Points, in no order, along strands that fork, close into loops and pass close to each other.
(in the rows, 100 means zero)
Two points are linked if the straight distance between their rows is under 95.1. Some points are linked to none.
J_637: [114  88  92  74 105 101 106 105 156 122 112  72 112 138  91  85  87 129
 131 109 100 130  77 112 105  94  84  39 122  94 128]
J_763: [107  82 104  90 104  72 103  67  98  64  76  89 101  65  91 101 126  73
  84  87 137  73  99 120  55 112  90  72 118  92 124]
J_937: [ 93 107  78 106 114  76  99 115 107 119 101  93  80  94  91  94 128 114
  90  99 121 101  80 122 106  75 114 118  79 102  84]
J_841: [110  81 104 120  67 119 107 112  57 122  98 127  85  86 101  97 105  87
  57 104  80 110 116  69 102  97 121 152  98 111  94]
J_559: [112  89  72  87 120 108  96  83  99  97 109  76  95  89 119  93  79  75
 104 110 134  82  53  83 101  80 123 128  75 103 120]
J_626: [128 103  91 124 104 124  79 122  81 115 152  78 103  89 101 100  91 124
  95  98  72 108  86 114 132  76  89 116  80  91 103]
J_582: [ 69 112  90  93  83  77  93 125  88 112  84 149  97 121 110 108  93 110
  72  91  72  96 113 113 101  88 125 148 122 116  74]
J_294: [ 65 111 106 140  72  98  99 108  53  95 119 132  93  65 115  89 102  87
  69  87  94 105 115 115  99 123  95 151 123 111  62]
J_388: [106 100 100 102  99 115  91  71  84  80 105  76  71  56 109  90 104  87
 105 122 102  99  79 100 101 109  94 104  62  85 101]
J_66: [ 84 106  92  90 112  89  91  75  93  92  65 126  97  92 100 114  95 115
 115  76 124 116  92  85 105 106 129  76 114 100  78]
J_323: [ 87 108 108 104  74  62 121 117  94 131 108 165 114 137 113 114  89 123
  78  76  56  97  90 100 101  95  70 142  84  63  26]
J_78: [118  81 127  92  90 124 140  98  88 125 103 121  92 132 117  89 109  84
  95 118  40 103 117  51 101 101  88 127  70  77 101]
J_890: [ 91 124  78 108 112  79 105 113 127 104  88  99 110 142  96 109 137 111
 107  65 114  74 119 135  91 103  99  67 104 110  66]
J_671: [ 86 109  88  77  97  69 129  83  88  87  49 162  98 117 110  88 140  81
  91  55  82  71 114  90  79  99 116 111  92 117  86]
J_733: [ 77 107  85  96 109  66  94 129  84  92  69 143 103 107 109 123 108 101
  90  84  98  73 125 100  89  78 143 144 115 131  87]
J_738: [ 85 114 104  69  99  87 127  74 105  82  54 110  76 137 117 111 138  81
 115  96  85  79 145 105  83 108  84  82  84  76  72]
J_565: [ 73 118  73  62 107  94 100  87 149 111  63 102  78 145 101 104 106  94
 119 104 115 110  91 102 107  80 106  68  98  91  88]
J_463: [ 98 119  97 104  94  93 101  99 104 124 107 151 102 145 119 110  75 118
  88  88  61 111  85  99  98  95  66 105  82  81  52]
J_94: [ 92 100 102 124  87 106 110 132  86 124  91  92  97 118 112 110 106 117
  92 149  65 117  93  72  98  83 120 108  83 112 101]
J_104: [116  81 131  78 100 124 112 105 131 115  85 104  95 133 102  64 112 106
  87 124  64  95 101  92  57  94  74  61  99  87 132]
J_575: [107 110  93 106  87 125 115 100  91 139 131 124 112 136 118  98  89  91
  95 109  69 110  93  58 113  87  76 135  52  86  98]
J_16: [105 104 125 128  80  90  81 133  93  83  79  70 108  55  52 104  97 108
  74 134 122 103 128  94  66 125 105  87 117 136 137]
J_828: [116  74 109 136  63 103  85 111  39  79 104  95 107  52 107 117  83  87
  58  86 115  93  95 109 103 118 136 134 133 134  95]
J_518: [130  77 105 106  93  53 134  92  97  92  84  61 120  85  73  86 113 115
  86 100 137 109 105  95  91 136 133  70 123 140 142]
J_885: [ 93 139  86  87 122 110  63  90 134  67  96  63  79  88  89 103  95  70
 123  82 141  73 101 139 102  72  82  89  91  80  96]
J_37: [129  79 114 119 100  65 110 101  77  84  94  60 116  49  72  94  98 117
  97  92 131 116 101  94 105 138 126  76 133 119 113]
J_341: [ 97  99  86 115  96 107  86 117  93  99 122  61 104  49  93  86  79 115
 106 125 111 124  80  92 121  97 115  93 118  99 126]
J_357: [137  80 101 103  88  90  65  71  59  81 111  93  77  61 108 114  84  75
  65  88  94  82  79 132  97 115 107 137  94 110  92]
J_892: [ 98  95 112  77 100 109 118  58  90  74  68 110  78 110 114 128 123  67
 104  99 104  73 137  80  85 117  99  90  67  97  98]
J_92: [112  58 106 107 103  86 145  78  89 126  68 116 118 145 106 122 125  99
 103  81 121 108  90  86 111 124 130 101  97 133  97]
J_977: [ 48 131 101 114  75  90  94  95  81 106 125 147  85  91 116  66 106  91
  73  97  74 111 111 123  97 103  71 140 112  97  64]
J_875: [111  87 118 127  76  81  84 119  75 102  68 129 111  75  79  94 100 120
  58  76  97 119 106 114  82 115 118  88 148 128 105]
J_87: [ 81 101 111 120  62 120  76 148  93 107 130  60 126  83  91 124  66 122
 102 162  95 135 117 104 106  88  88  83 123 110 130]
J_419: [110 106 117 102  98 104 100 143 107  98  92  76 111  89  60  95 105 120
 100 121  89 109 153  91  92 113 111  76 132 126 144]
J_153: [100 117  76 131 122  98 121 113 138 123  95  79 115 114  98  74 122 128
 109  86 119  99  59  99  96  75  81  57  87  92  88]
J_693: [123  73 110 114 102  72 125  69 103 110  70  79 116 122  95 115 125 101
 101  89 141 106  91 100  90 138 133  77  92 146 121]
J_475: [111  98  87  75 132  67  97  88 137  59  69  41  93  89  85 120 100  89
 115  83 146  77  82 112  92  78 116  64  96 117 121]
J_612: [114  65 110  79 101  76 101 112 119  86 119  21  98  64  67 102  71 115
 117 151 127 126  92  92 100 103 108  82 114  90 142]
J_927: [ 98  97 119 142  86  82 122 121  71 141  76 138 127 112  86 102 121 127
  92  80  82 121 107 112 112 127 106  89 132  84  62]
J_510: [ 92 105 102 110 101 107 104  95 104 101 109  76 100  96  98 129  91 120
 139 107  86 119 110  91 123  98  83  62  85  62  81]
J_191: [ 65 144  85 124  93 113  86 120  92 106 126 119 114 119 100 114  91 102
 105  93  98  92 125 118 120  95  82 117 104 100  75]
J_708: [ 95  99  81  78  98 131  98  79 131 102 114  80  94 110 108 110  85  94
 133 125 104 113  54  81 118  61  73  98  55  67 117]
J_283: [ 90 122 105  84  97  73  62 104 107  56  93  72  89  66  71 114  83 102
 100  97 153 106 123 132  82 114 117  81 132 121 130]
J_379: [ 77 141  88 137 123 104  82 117  95  78 112 110 110  73 102  76  98  98
 103  83 117  67 100 115  96  82 111 129 106 134  87]
J_450: [ 69 119  85  69 101  79 119  79 120 117  62 137  85 156 106  96 122  91
 108  93  94 111 108 112 105 101  92  96  99  76  66]
J_439: [136  60 130  75 100 115 115 108 114  92 115  29 101  55  64  96  62 101
 135 124 136 125  91  84 117 118 117  84 105  99 176]
J_815: [ 92 106 116 123  98  89 132 132  81 145  86 125 127 144  99 109 115 116
 105 108  81 126 119 116 125 100 100 105 117  55  72]
J_894: [113 109  80 116 119  84 115 103 133 101  87  69 122 119  80 101 117 117
 119  79 141  86  99 113  97 107 105  56 110 111  95]
J_634: [106  94  92  93 106 111 112  97 119 100 127  82 106 105 104  85 125  87
 115 101  90  91 121 106  91 124  77  77 118  78 101]
J_549: [111  99 102 109  87 118  90 123 105 154 114 109 115 147  89 109  93 132
 103 116  95 140  97 110 120  93  94  85 116  84 126]
J_435: [ 83 110 106 130 104  81  77 109 114  95 119  85  99  66  99 102 112 111
  89 103 101  98  85 144  76  85  49  86 102  76  70]
J_563: [106  90 103  78  92  86  79  71 122  83  77  76  81 102  88 110 108 114
  97 117 111 119 115 121  85 147  93  50 108 123 112]
J_704: [ 84 112  68  65 112  69 115  97 132 125  85 146  83 142 109  87 107 106
  90  62  84  91  84 106 104  75  94 112  88  92  64]
J_172: [108 103 100 121  99 132  75 108  75  75 153  78 105  63 118  90  55  77
 103 117  70  70  88  97 103  86  87 138  89  99  99]
J_819: [ 80 129  95 119 100  82  83 135 117 103 109 102 119 129  92 134 112 117
 108  97 121  91 128 141  95  95 103  97 129 114  80]
J_228: [132  70  96  71 115 132 106  58 116 104 125  76  98 117 116  82  94  71
 111 104 121  98  75  90 103 122  91  87  95 101 129]
J_267: [103  92 118 106 114  99 114 108 108 127  80  83  84 139 101 122 122 110
 113 134  77 125 108  83 102  81 108  90  63  95 105]
J_306: [124  61 114 110  97  82 108 106  90  81  93  64 103  77  89 123 110  92
  98 112 103  77 133  94  67 111 107  91 119 113 120]
J_108: [112  82  98 114  83 107  77  99  60  64  99  91 120  57 108 126  76  77
  90  84 128  90 110  89  94 119 140 107 144 127 124]
J_305: [ 83  90  96 102 113  67 113 130 104  83  92  93 123  92 102  92  99 117
 101 109  79  93 122  87  84  89 119  83 157 107  84]
J_720: [ 95 120 115  96  88 119  89  88  77  96  84 141  73  97 101 116  90  80
  88 111  67  95 120  71 100 105  77 126  74  80  93]
J_310: [ 79  85 121 106  73 112  88 133 110 100 107  81 118  77  83 111  71  99
  97 154 106 135 111  92  76 106  82  86 144  81 132]
J_95: [ 91  96  82  58 109  91 107  57 142 106  70 101  67 128 111 104  99  91
  97 103 106 107  59  92  94  83  79  82  77  84  83]
J_998: [103 100 115 119  86 109 113  98  86 113  87  98  93  87  90  84 115 128
 105 106  88 134 114 105 107 141 104  57 114 101 100]
J_427: [ 61 130 120 117  97  99 111 134  75 104  89 132 104 115  94 106 116  92
  93 107  58  98 164 112 106  92 102 135 121  79  75]
J_380: [114  85 112  76  97 113 100  60  78  81  84 134  84 108 109 122  94  75
  93  86  81  84 119  70 105 117  97 119  69  90  97]
J_17: [110  94  94 127  86  80  94 120  88 125 101 138 133 132 110 117 120 113
  67  65 107  69  82 129  85 108  99 124 101 126  68]
J_434: [ 92 121 124 126 103 136  83 115  85 104  71 118 112  90  86 112  98  95
  93 112  91  98 119  74  83  93 113  95 100 112 120]
J_214: [ 66 128 123 142 107 124  85 130  97  88  88 100 127  57  86  93  94  92
  89 129 103 104 110  92  78  73  84 100 130 107 105]
J_987: [ 85 129 113 108 134 118  77 110  90  50 118  85 103  38  89  87  94  87
 124  78 133  82 128 115 115  87 107 109 121  89 110]
J_919: [ 88 111 111 101 102  99 119 129  90 109 107 130 103 109 108  73 105  97
  92 108  39 100 127  79  98  73  82 113 119  67  84]
J_754: [113  97  93 106  94 102  81  99 102 126 113 130 117 128 112 134  66 119
  95  83  91 110  86 104 110 111  86  92 109  92  70]
J_880: [110  62 111  90  95 134 131  84  90 115 116  89  92 109 123  86  96  95
 116 127  59 116  88  42 115 106 101 111  77  90 114]
J_396: [118  68 117 102  99 142 118  85  94  97 107  74 105  98 103 124  96  81
 129 129  94  96 116  69 108 119 102  95  82  87 121]
J_670: [ 56 141  94 116 100 106  84 112  88 101 101 116 107  99 106 113  79 126
 119  99  98 123 116 103 141 105 113  98 115  99  75]
J_55: [118  79  98  62 114  76 102  99 151  82  87  20  84  77  66  99  87 100
 126 122 133 104  65 107  88  87  99  64  93  95 131]
J_870: [116  86 115  99  90 147  72  96  84  69 112  55  99  62  91 114  60  72
 117 112 144 102 100  98 109 126 133 116  95 103 156]
J_543: [118 110  71  64 113 141 101  76 125  98 135  70  87 115 116  69  82  92
 134 113  90 100  45  83 124  80  84  92  41  88 123]
J_561: [ 48 127 112 141  90  88  95 123  93 112 127 130 106  90 112  71 112 112
  78 104  66 106 100 140  81  86  54 119 118  84  58]
J_210: [ 92  99 104 130 105  85  97 122  97 119  92 125 118 113  96 136 115  94
  75  87 113  67  98 103  74  79  92 136  89 102  72]
J_555: [109  99  87 100 114 102  97 102  70  67 125  78  86  62 112  96 102  89
 115  80  92  76 118  94 120 108 133 129  96 114 104]
J_258: [ 96 107 106 125 109  87  90 122  93  80 104  56 114  42  69  96  89 122
 109 110 132 123 109  94 114 112 111  78 134 107 109]
J_560: [100  95  91 104 103  83 107  90 102 111  63 132 109 133 118 108  99 118
  95  82 104 101  77  87  89 119 127  97  89 129  79]
J_285: [ 88 125 116 106 112 101  94 120  83  76  90 121 106  92  91 109 127  95
 110  88  79  85 165 110  96 103  97 100 137  82 107]
J_248: [ 74 125  82 126  96 118  73 115  77  82 135  90 107  74 120 101  66 101
  95 114 122  97  96 111 115 103 117 128 110 133  92]
J_374: [ 59 128  98 103  74  63 135 127  89 124 126 164 118 111 113  88  97 119
  90  72  77  88  94 114 119  99  76 168  98  91  18]
J_734: [ 61 141  98 106 108  97  77 125  99  81  98  85  99  76  84 108  88 115
 129 112 126 125 125  98 119  91 122  80 125 106 105]
J_840: [114  92  95  68 111 119  97  81 164 111  92  64  92 132  80  92 102  95
 122  95 120  99  73 118 104  94  69  47  89  80 120]
J_287: [ 84 123  98  54 101 126  99  91 148 123  66 120  77 154  98  81 121  96
 107 113  89 113 114 100 109  87  84  59  86  85 123]
J_905: [109 107  71 104 116 100  94  97 124  90 129  40  98  85  97  81  95  84
 117 122 136  92  52 119 100  82 107 105  78 100 111]
J_847: [106  67  98 105 108  71 122 117  74  94  92 114 112  81 112  89 101 124
  85  90  56  88 118  96  88  96 132 103 137 119  87]
J_651: [142  53 111  57 119 120 108  52 119  87  93  63  97  99 114  80  77  73
 112 105 111  91  55  98  91 119 118  92  99 122 155]
J_21: [ 84  97  85 101 114  95 108 117 118  88 103 102 112 120 120  99  77 114
 125 116  67  99 100  69  94  90 112  74 118 108  88]
J_863: [ 80  97  85  80 104  58  84  96  87  72  71 125  78  75 103 123 121  91
  90  77 114  77 119 110  89  81 145 126 101 126 103]
J_391: [132  55 122  48 107  83 115  64 102  66  92  53  81  91 102 113 118  72
 121  92 138  84 135 106  97 126 124  73 110 120 162]
J_981: [104 110  61 119 111 110 106  95 127 119 130  98 119 120 114  64 105 101
 100  90 117  94  29  98 102  70  69 100  68  87  82]
J_954: [129  83 119 111  90 148  92 123  96  93 118  53 104  78  80 115  78  89
 116 131 107 105 117  92  98 121 113 104  89 108 144]
J_382: [124  96  99  91 114 116 106 101 104  83 109  82 103  90  88  97 128  80
 102  99 105  68 126 110  81  96 105  98 100  94 135]
J_474: [122  72 100  57 107 121 100  74 120 137 107 108  87 134 109  97  90  89
 111 104  99 121  90  92 112  95 105  98  96  95 127]
J_950: [111  85  81  98 103 125  91  91  91 103 127  71  99  71 104  91  66  86
 116 122 119 120  63  69 128  92 121 120  96  82 119]
J_122: [125  77 123 112  73 106 126  92  52 134  91 135  88 108 103 114 105  88
  81  90  72 126 115  75 134 112 115 137  92 102  86]
J_910: [122  82 127  97  86 104 104 131 120 114  92 102 110 123  80  89 101 112
  81 116  72 109 125 105  67 106  91  64 135 100 141]
J_448: [113  83 110  37 112 114 111  69 124  89  86  77  78 116  98  92 135  74
 121  92 132  90 136 104 104 118 114  68 109 111 155]
J_480: [131  68 132  74  93  96 100  90  95  75  92  55  98  80  76 118  99  93
 108 105 125 102 140  99  91 133 116  77 114 115 160]
J_578: [141  74 134 120  94 111  78 121  84  87  89  91 122  52  68 112  74 113
  93  95  98 101  98  89  93  96 109  83 133 100 131]
J_658: [103 125  86 100 116 136  73  85  86  69 130  85 100  67 107  96  69  93
 122  99  89  91  82  99 120  96  78 111  67  82  97]
J_696: [131  78  92  75 116 103  83  73 111  94 100  79  78  91 109  72  74 122
 107 105  98 120  41 120 109 111 109  73  88 122 117]
J_311: [ 84 118  80 104  95  86  95  92  76  82 110 111  89 114 110 141 110  93
 110  81 108  75 112 106 119 117 130 144  61 131  64]
J_969: [118  48 102  94  98  89 112  66  75 107  88  99  85  86 129  96  87  94
  89 101 103 117  64  67 104 118 138 116  99 127 108]
J_229: [139  62  98 123  80 110  83  92  64  94 124  86 108  79 112 104  79  72
  65 100 105  87  67  99  94 129 109 132 115 108  94]
J_659: [134  74 107  77 113 119  85  81 105 126 115 132 107 137 111 118  70  90
  96  79  90 106  89  91 118 101  94 113 100  92 102]
J_198: [ 92 108  85  97  80 113 104 104 124 113 119 109  91 140 130  76  96 117
  99 123  41 107  66  80  83  63  48  89  41  73 101]
J_706: [129  57 127 111  86  85 104 124  96 121  82 105 107 106  85  87 106 114
  58  98  84 113 105  90  72 109 117  81 139 117 126]
J_162: [ 90 100  87  79 107  99 109 112 144  94  90  71 108 115  95  97  89 115
 128 124  92 119 100  94  92  92  94  40 132  98 107]
J_158: [ 93 125  90  62  99  65 142  76 101  87  52 174  95 129 109  96 102  90
  97  58  78  65 112  71  99  94  95 123  67 106  50]
J_48: [ 71 116 118 132  81 130  79 137 105  89 147  52 113  59  86  96  78 103
  98 145 109 103 114 126  95  82  84 119 123 110 130]
J_895: [103 111 116 143  93 105  95 120  77 129  83 125 121  89  89  86 106 146
  83  92  85 130  92  99 111 104  93  78 112  93  82]
J_428: [109  77  97 107  99  64  99  96  86  74  58 121  99  77  97  82 110 110
  73  79  84  80 103 111  62 112 119  78 121 142 100]
J_810: [113 102  97  70 102  90 132  45 100  94  77 153  99 124 116 105  87  79
  95  56  96  71  96  60 104 118  88 113  55 108  69]
J_32: [111  78 101 121  88  67  93 122 100 141 106 103 108 117 100 113 107 138
  67  95 109 103  85 138  98 108 118 105 114 133  77]
J_103: [ 88 101  91 112  99  80  83 125 102 113  97  89  87  87  93 100 112 133
  83 106 108 120  92 130 110 106 134  95 105 126  92]
J_60: [ 96  84  97 102  88  79 140 113  79 140  84 160 111 139 118  80 104 122
  86  78  61 106  92  81 112 107 125 126 113  89  57]
J_791: [ 98  93  99 124  68  94  93 102  47  88 105 136 113  63 110 105 102  82
  75  54 108  86 110 107 111 137 124 130 142 133  81]
J_741: [105 121 101  72 119 122  98  81 117  95  81  98  86 111  84  95 131  69
 113  95 135  77 126  91 104 103 117  82 102  93 134]
J_668: [ 93 106  94  94  98  95  93  93  64  76 128 109  66  76 118 117  92  89
 107  84  95  94 124  90 135 107 120 152  81 104  79]
J_331: [103 128  82  74 113 113  75  89 113  87 117 107  88 116 113 104  98 101
 131  68 108  93 123 120 126 118 110  79 104 102  94]
J_807: [113  80 103  94  85  96  70 101  79  72 112  89  99  45  89  86  70  74
  75  96 126 100 110 114  87 118 125 111 159 125 144]
J_723: [114 117  78 105 119 120  96  82 105 119 109 105  99 136 101 112  96 110
 124  58 122 100  99 110 132 120 112  98  85 118  94]
J_932: [143  83 114 118 108 120 105  81  73 128 100 107  86  82  81  86 124 102
  83  79 107 105  94 104 119 104 109 107  81  94 115]
J_121: [143  62 102  83 112  89  99  50  83  87  98  71  85  90 120  93  75  87
 101  94 105 105  43 106 104 129 130  93  84 124 106]
J_717: [ 91 129  96 116 125  97  88 103  74  53 106 100 104  57  99  93 109  92
 118  64 111  67 124 104 106  89 127 113 111 124  99]
J_400: [108 137  82  99 111 118 113  78  97 123  95 136 102 141  99  95 120  98
 110  73 103  90 106  85 127 119 101 104  69 107  85]
J_138: [ 64 135  95 144 107  93  89 105 103  90 126 100 106  84 104  82 114 129
 105 108  77 116  80 132 103  82  46  86  84  81  65]
J_429: [114  62 140  83 113 102 133  91 138 119  75  52  85 107  81  91 111 110
 120 137  99 125  81  78  94 104 102  59  78 102 143]
J_646: [ 48 123  77 112  99  87 120  97 107  94 106 137 107 115 114  85 123  81
  96  78 130  67 103 118  86 109 110 137 116 116  49]
J_961: [ 90 116  78  69 108 131 104  77 151 106 101  74  96 117 101  93 110  80
 136 109 128 105  76  98 118  71  59  65  76  57 108]
J_226: [ 58 144 112 106  91 105 102 105  76 105  76 144  92 109  96 118  99  83
 100 117  63 107 133  88 114  93  94 139  87  80  76]
J_824: [123  72 112  93 113 107  78  94 120  98 108  78 101 103  94 133  80  93
  97 116  98  88  81 106  72  89  84  93  85  82 107]
J_899: [101  96 115  81  89 101  67  98  97  57 103  63 104  32  65  87  65  86
  93 108 139 109 100 120  75 126 104  93 152 105 145]
J_90: [ 88 131  98  87 135 122  70  97 122  52 112  65  98  52  84  84  86  83
 135  95 133  77  94 120  90  66  85  91 114  84 123]
J_878: [136  88  99 127 112 126 109  87  86 113 122 111 108  96 100  70 107  86
  83  84 104  82  73  85 105 110  78 114  80  84  91]
J_744: [ 99 116  99  93 102 139  98 104 121 107 100 132  97 122 108  56 107 105
  97 104  52  87 100  78  78  95  77  80  87  95 112]
J_531: [114  97 116 111  94 123  77  91  75  86 104  89 116  87  79 122  81  81
 103  94 163 108 104  89 110 130 127  98 114 102 131]
J_322: [ 86 109  90  88  94  74 112 116  83 111  97 172  97 117 125  80  82 113
  78  71  53  89 110  91 109 106 111 141 107 116  56]
J_915: [ 45 123 116 149  97 130  73 123 104  86 127  85 126  71 107  82  88  98
  98 138  97  97  94 118  78  57  57 125 119 117 106]
J_414: [116  68 109 109  86  87 124  86  55 118  71 125 108 116 104 140 111 108
  98  80  97 107 112  75 122 119 154 127 101 133  92]
J_18: [ 67 128  84 107  96  68 122 108 107  99 123 148 118 111 109  96 109 102
  96  59  97  59  98 109  93  94  76 158  90 111  36]
J_523: [ 96 101  96 117  87 124  80  96  88 141 121 124 113 114 105 115  90 113
  89 101 104 140  75 106 120  83  76 100  99  71  99]
J_777: [ 93 121 103  84  94  93  65 100 125  68 100  56  96  89  69 115  75 113
 119 115 130 121 124 121 105 147  99  63 124 120 126]
J_770: [103  99 114  82  90  72 120  93 110 112  79  81  87 107  79  83 140 117
 104 112 112 130 131 125  99 150  94  48 119  99 106]
J_262: [ 86  89 113  94  69 137 102 112 105 121 110 114 110 101  93  93  95  85
 105 135  93 140 115  89  99 100  77  94 132  51 119]
J_858: [ 93 106  77 116 101  88 122 104 113 138 117  92  82 133 110  97 140 101
  96 106 106 105  84 116 114  81  96 118  58  91  80]
J_746: [ 79 100  94 107  90 110  88 118 124 107 116  79  93  95 104  78 101 106
  92 141 101 113  85 105  77  71  84  94  91  88 114]
J_697: [127  67 105  88 101  74  82  82  65  84  97 102  83  53 100 130  95  78
  84  77 113  97  97 108 104 102 118 125 104  86  96]
J_873: [ 87 110  87  90 111  83  89  89 107  82 107 122  92 103 118 101  96  99
  91  86  84  79 105 103  77  95  84 112 107  98  73]
J_24: [112  76 125  90 128  99 128  78 121 110  71  80  94 127 101 108 120 106
 112 119  88 118  91  77  95 101 115  67  88 105 107]
J_155: [ 81 120 104  96  81 128 100 115 110 108 105 134 102 126 105  55 101 114
  93 118  49 123  88 101  85  70  55  77  84  64 111]
J_194: [120  99  95 101 105 114  83  99 111 107 110  98  93 124 121 116  75 121
 106 113  49  94  67  81  93  64  66  93  40  94  98]
J_573: [101 106  95 113  92 123  78 153 116 136 129 108 132 136  96 107  94 127
  99 123  75 112 107 112 103  56  82  97 114  74 124]
J_767: [ 88 100  86 130  88 114 100 119  91 109 118 108  96  96 117  62  97 114
  77 125  79 110  75  85  92  84  96 110  83 109  93]
J_630: [105 108  93 117 108  87  90 106  96 102 108 110  95 117 101 148  99 102
  82  92 100  66  93  96 101  75 101 155  53 116  68]
J_19: [ 92 108 104 107  92  81  89 123 113 111  97  80 109 135  84 140 114 120
 107 120 127 117 136 123 107 123 101  74 120 105  98]
J_617: [ 81 135  75  83 126 112  74  92 127  95 103 109  93  88  97  87  95  87
 101  83 138  94  79 117 111  60  79 109  94  80  83]
J_701: [ 99 100  89 108  97  90 148 101 114 146 112 102  91 159 124  88 131 109
 104 110  87 128  76  89 117  72  76 104  55  65  78]
J_74: [ 70 100  86  79  99  56 111  87  79  73  64 131  97  92 107 121 120  91
 109  60 142  93 119 101 107 115 147 106 118 109  97]
J_943: [116 106 100 126 104 112  88 126  75 100 151 103 102  77 113 100  87  98
  86  93  63  74 100 101 110  77  73 151  85  95  81]
J_929: [101 104 101  70 111 106 101  98  94  84  90 119  94 120 105 117 117  97
 121  60  89  84 155 110 114 112 121  89 113 100 100]
J_154: [104  96 104  94 107  91  91  69  90  62  87  72  84  48  97  85 110  85
  89 104 127  86  89 121  84 121  98  86  88  97 108]
J_710: [113 107  78 118 110  94 113  81  90 107 124 112 112  80 106  80  94  90
  98  85 111  83  53  86 105  87  78 131  66  88  62]
J_656: [115  87  96  60 118  89 106  56 130  78  63  77  74 106 101 114 113  79
 100  89 118  72  71 106  81  91  96  73  78 103 101]
J_942: [ 86 121 110 122 112  84  82  93 110  65  93  70  92  54  92  87 114 109
  98 108 116  89  89 133  65  94  71  77  96 104  84]
J_657: [ 91  99 102  96 111  75 108  66  91  59  59  96 105  85 106 135 131  69
 102  88 128  65 120  97  68 110  99  76  90  96  95]
J_148: [101 103  77  53 116  99 120  84 120 106 118 114  66 114 117  73 107  85
  97 105  67  85  96  76 109  67  84 128  69  84  94]
J_778: [108  73 116  97  91 107 114 105 122 123 102  61  98  93  85  76 109 125
 108 139 100 131  70  99  96  83  75  67  77  75 134]
J_140: [ 97 118  80  72  94  76 124  95 126 121 126 151  97 145 124  88  82 118
  95  78  59 106  83  82 120  85  69 123  54  94  60]
J_426: [107  76 109  95  94 106  91 100  91 109 119 103  99  95 104 114 101  89
  95 105  99 112 130  99 101 115  90 108 131  70  99]
J_569: [ 57 133  91 134  97 110 128 141 101 125  93 131 146 155 110  82 107 113
 109 116  83 104 106  96 104  84  92 103 116  71  70]
J_264: [100 128  91  64  93 123 120  81 117 129 114 136  80 142 112  88 111  69
 101 117  72  99 114  71 111  69  66 134  56  65 100]

How many points has the smallest loop of links through each point below? Write 0 if it is on no loop.
J_480 -> 6
J_78 -> 0
J_746 -> 7
J_305 -> 0
J_379 -> 0

A tip is a point with one link. Name the tips that can be reached along the links from each point below, in the order of the rows.
J_310 -> J_434
J_37 -> J_841, J_905, J_60, J_932, J_19
J_90 -> J_248, J_617, J_701
J_428 -> J_16, J_543, J_194

Name the points in between on the shortest way along the links from the first point to the second, in order.
J_523; J_943 -> J_754, J_463, J_140, J_704, J_450, J_738, J_892, J_657, J_763, J_154, J_388, J_658, J_172
J_563; J_148 -> J_777, J_283, J_899, J_807, J_108, J_531, J_870, J_954, J_396, J_880, J_78, J_575, J_264
J_841; J_582 -> J_122, J_414, J_92, J_560, J_66, J_74, J_863, J_733
J_878; J_19 -> J_710, J_981, J_153, J_894, J_890, J_819
J_341; J_74 -> J_258, J_37, J_518, J_693, J_92, J_560, J_66
